Each scene shows the same named points in several views. A view is turned or mirrored, and shifted as a whole, has a little noise and may leave points out.
In the rows, 128 means zero.

Scene 1
View 1
fuba: [107 115  80 105 140 134  83 157  98 153 163 112 102 117 149 184 127 117
 154 153  66 110 151 165 165 107 130  67 137]
gulel: [ 67 147 100  85  96 132  54 124 139 119 173 105 105 149 139 170 161 124
 111 153  83 110 104 156 154 112 138  60 160]
sep: [149 144  78  76 121 112 109 127 122 125 144 147 121 166 130 183 104 181
 103 107  98 103 168 146 178  95 122  65 148]
Tal: [ 87 135 108  98  85 134  91 110 155 106 146 137 137 161 115 167 145 157
  99 131 107 106 109 141 131 132 136  76 155]
Saf: [ 99  26 112 154 105 196 136 157 117 148 156 170 156  73 134 122 127 141
 205 178  78 112 157 147  48 159 132 126 154]
rad: [127 126  96 105  97 117 116 115 131 121 128 161 162 159 108 172 115 183
 108 106 107 106 146 146 133 140 136  87 145]
nugem: [ 99  77 104 107  98 179 111 143 135 133 163 153 129 112 143 140 133 140
 169 176  90 116 143 144  95 120 133 100 174]
fov: [ 77 106 112  73  65 177 101  99 184  94 164 162 130 157 132 131 153 163
 121 175 119 107 108 122 101 106 121  89 192]
Boz: [104 108  85  88 121 151  90 142 123 139 175 122 104 124 148 172 136 134
 144 162  75 109 146 151 158 102 128  69 163]
pori: [ 80 162 106  94  94 100  57 102 142 113 148 114 133 169 114 194 144 147
  84 115 101 100 108 158 162 136 148  58 142]
Kar: [123 102  72 105 132 146 100 161  98 150 164 135 112 110 148 173 117 137
 155 158  71 114 167 158 155 109 133  78 146]
Lafel: [ 87  94  91 136 133 133  85 165  91 160 160 113 126  96 136 175 141 111
 162 158  58 107 143 164 138 142 148  81 123]
dazu: [131  68  92 121 115 159 134 153 108 144 144 165 143 103 140 143 113 154
 169 147  79 108 175 141 109 123 127  98 149]
pesav: [112  89 120 112  67 170 125 102 164 103 130 188 171 143 111 133 135 190
 123 138 119 106 130 119  73 145 124 112 171]
vis: [ 87  56  98 163 138 142 103 172  77 166 151 127 155  77 130 163 135 109
 184 155  58 117 153 165 103 170 150 100 120]
dega: [ 92 121 102 102  96 143  86 122 141 117 154 134 137 143 125 158 141 147
 122 143  99 107 122 144 123 130 135  81 154]
View 2
Boz: [ 86 110 180 110 121 112 171 143 134 145 129 107 127  99 168  85  96 130
 107 137  95 159 121 138 133 107 146 122 128]
vis: [ 75  84 145 160 150 132 158 138 163  92 164  92 167  93 110 148 140 149
 103 142  50 143 102 128 162 147 122 104 153]
dega: [107 129 165 110 129 127 182 159 149 141 121 122 170 107 158  98  91 138
 145 152 135 145 145 169 138 105 155 137 146]
Lafel: [ 73  95 180 152 134 121 167 155 135 151 141  94 158  91 113  95 112 167
 105 157  58 146 127 134 158 107 131 108 153]
fov: [ 96 157 143  83 138 129 175 138 168 101 130 150 174 126 194 117  90 132
 184 130 177 145 146 167  88 103 166 148 109]
Kar: [ 93 102 169 126 126 112 167 152 129 144 120  93 126  92 165  94 107 117
  85 141  80 157 110 132 149 124 148 113 141]
nugem: [ 76 116 145 117 140 125 170 131 166  93 157 106 158 110 156 134 112 134
 135 128 101 149 117 138 114 125 137 126 121]
pori: [121 140 194 111 120 119 191 185 119 191  97 130 168  99 163  51  76 155
 153 180 151 143 165 188 152  90 158 150 152]
gulel: [ 83 133 193 113 134 109 183 150 128 181 118 123 148 106 160  58  70 168
 145 159 127 142 153 161 126  70 163 140 125]
fuba: [ 81 104 186 125 125 107 176 147 122 169 124  92 129  94 154  72  93 144
  92 148  70 151 122 129 152 101 145 113 142]
sep: [137 126 173  87 107 110 176 185 119 169  77 107 137  83 198  78  96  77
  99 153 136 163 127 176 153 142 162 135 156]
rad: [142 128 157 104 118 128 177 196 143 134 101 120 181  92 162 102 112  99
 138 172 145 149 136 188 165 149 152 140 175]
Saf: [ 70  92 124 148 155 143 154 129 189  43 175  99 183 112 114 186 142 142
 143 125  71 137 108 133 140 151 117 107 138]
Tal: [118 140 166 101 127 128 182 171 140 147 108 135 181 104 163  92  90 141
 161 161 158 143 154 184 135 107 158 144 143]
dazu: [ 97 102 146 128 135 126 161 150 160  91 145 103 157  97 147 140 134 111
 106 131  79 151 104 144 155 162 134 114 151]
pesav: [115 149 135 101 141 133 176 151 176  94 133 133 191 125 163 134 108 135
 186 140 165 148 143 181 121 125 148 147 129]
View 3
pesav: [172 171 125  69 126 127  99 121 152 169 166 152 123 111 144 137 167 151
  75  89 128 114 105 189 121 139 146  97  78]
Tal: [156 159 158  90 139 128  78 106 160 172 157 127 132 138 126 146 156 138
 122 123 127 133  98 179 134 162 102  84  76]
gulel: [148 161 156  84 150 118  79 108 148 155 126 106 126 179 114 155 169 142
 165 166 128 132  81 184 129 179  75  72 103]
fuba: [112 160 158 114 155 117 121 145 124 132 103 105 145 228 104 154 151 130
 149 131 121 121 130 172 125 190  89  92 145]
dega: [159 162 146  91 139 117  92 120 146 160 143 131 131 149 126 150 158 143
 120 120 123 130 107 180 132 167 106  88 101]
Boz: [121 154 164  63 157 118  96 146 134 131 112  77 112 183  97 140 162 145
 144 130 153 114  96 175 121 174 109  83 118]
Kar: [106 161 156 100 156 125 124 167 116 133 106 107 142 208 101 150 139 130
 123  98 124 114 145 170 119 175 113 103 145]
sep: [113 143 204 112 161 147  79 152 178 173 150  93 140 165  72 139 122 115
 125  78 157 145 134 149 121 187  97 100 105]
fov: [165 165 131  37 135 126  88 122 152 147 156 119 104 117 131 129 174 164
  89 112 143 105  81 189 111 139 143  87  71]
dazu: [123 168 130 111 139 121 139 164 118 142 124 147 154 181 125 151 139 130
  89  59 111 107 162 172 125 159 147 114 143]
Saf: [142 186  77  99 122 110 169 155  90 132 124 185 156 172 171 157 152 143
  57  60  84  77 170 191 122 138 182 121 152]
rad: [142 157 178 124 148 143  89 132 177 180 166 137 149 139 112 148 135 120
  99  79 124 150 138 160 138 162 108 108  92]
View 4
gulel: [154 149 123 159  92 133 173 127  80 169  92  82 127 127 103 162 152 108
 103 159 111 156 129 106 136 116 169  95 104]
dega: [117 136 110 157 118 134 165 110 101 140 127  88 129  95 119 127 103 108
 140 115 159 155 126 129 131 128 147  93  90]
nugem: [126 122 103 131 138 142 146 112 100 139 138  87 156 117 127 131 104 119
 161  95 172 148 134 143 171 141 132  86  73]
pori: [132 143 142 174  70 141 202 134 101 163  86  88 107 109  91 172 137 124
  94 161 117 161 129  89  86  94 161 108 146]
Kar: [142 112 128 135 115 175 182 146  90 148 140  95 167 151 108 181 137 151
 146  86 166 155 122 117 158 136 123  87 128]
rad: [105 122 130 179  93 157 204 127 134 125 133  96 108  88  97 152 100 148
 131 103 167 159 130 107  78 120 127 117 154]
vis: [118  67 146 128 130 162 128 165 117 158 152  96 136 163 181 173 104 181
 177 126 179 172 152 136 177 103 106  87 110]
Lafel: [137  98 144 133 113 160 150 153  94 172 130  92 146 164 150 183 130 162
 148 134 149 164 136 126 167 103 135  92 117]
fov: [122 171  86 162 113 120 168  86  96 123 114  74 125  62  93 101  99  70
 123 117 153 145 121 133 115 143 160 102  72]
fuba: [159 117 140 135 102 165 179 155  79 171 130  95 159 167 107 196 155 146
 131 115 147 154 126 103 165 126 133  89 125]
dazu: [112  95 118 140 129 160 165 139 111 127 161  94 149 135 135 151  95 159
 174  76 196 156 133 136 155 137 107  91 110]
Saf: [103  89 111 124 161 144 111 127 121 129 169  88 144 127 181 119  65 146
 204  95 204 160 147 163 190 130 104  88  61]
Boz: [142 135 116 136 109 158 178 134  78 151 132  91 162 140 100 178 144 125
 129 102 150 147 121 117 159 137 142  90 115]

Which points are out of place in each view (at most two, in the order of its rows)? Write - if all are in place.
view 1 => pesav
view 2 => vis
view 3 => Boz
view 4 => dega
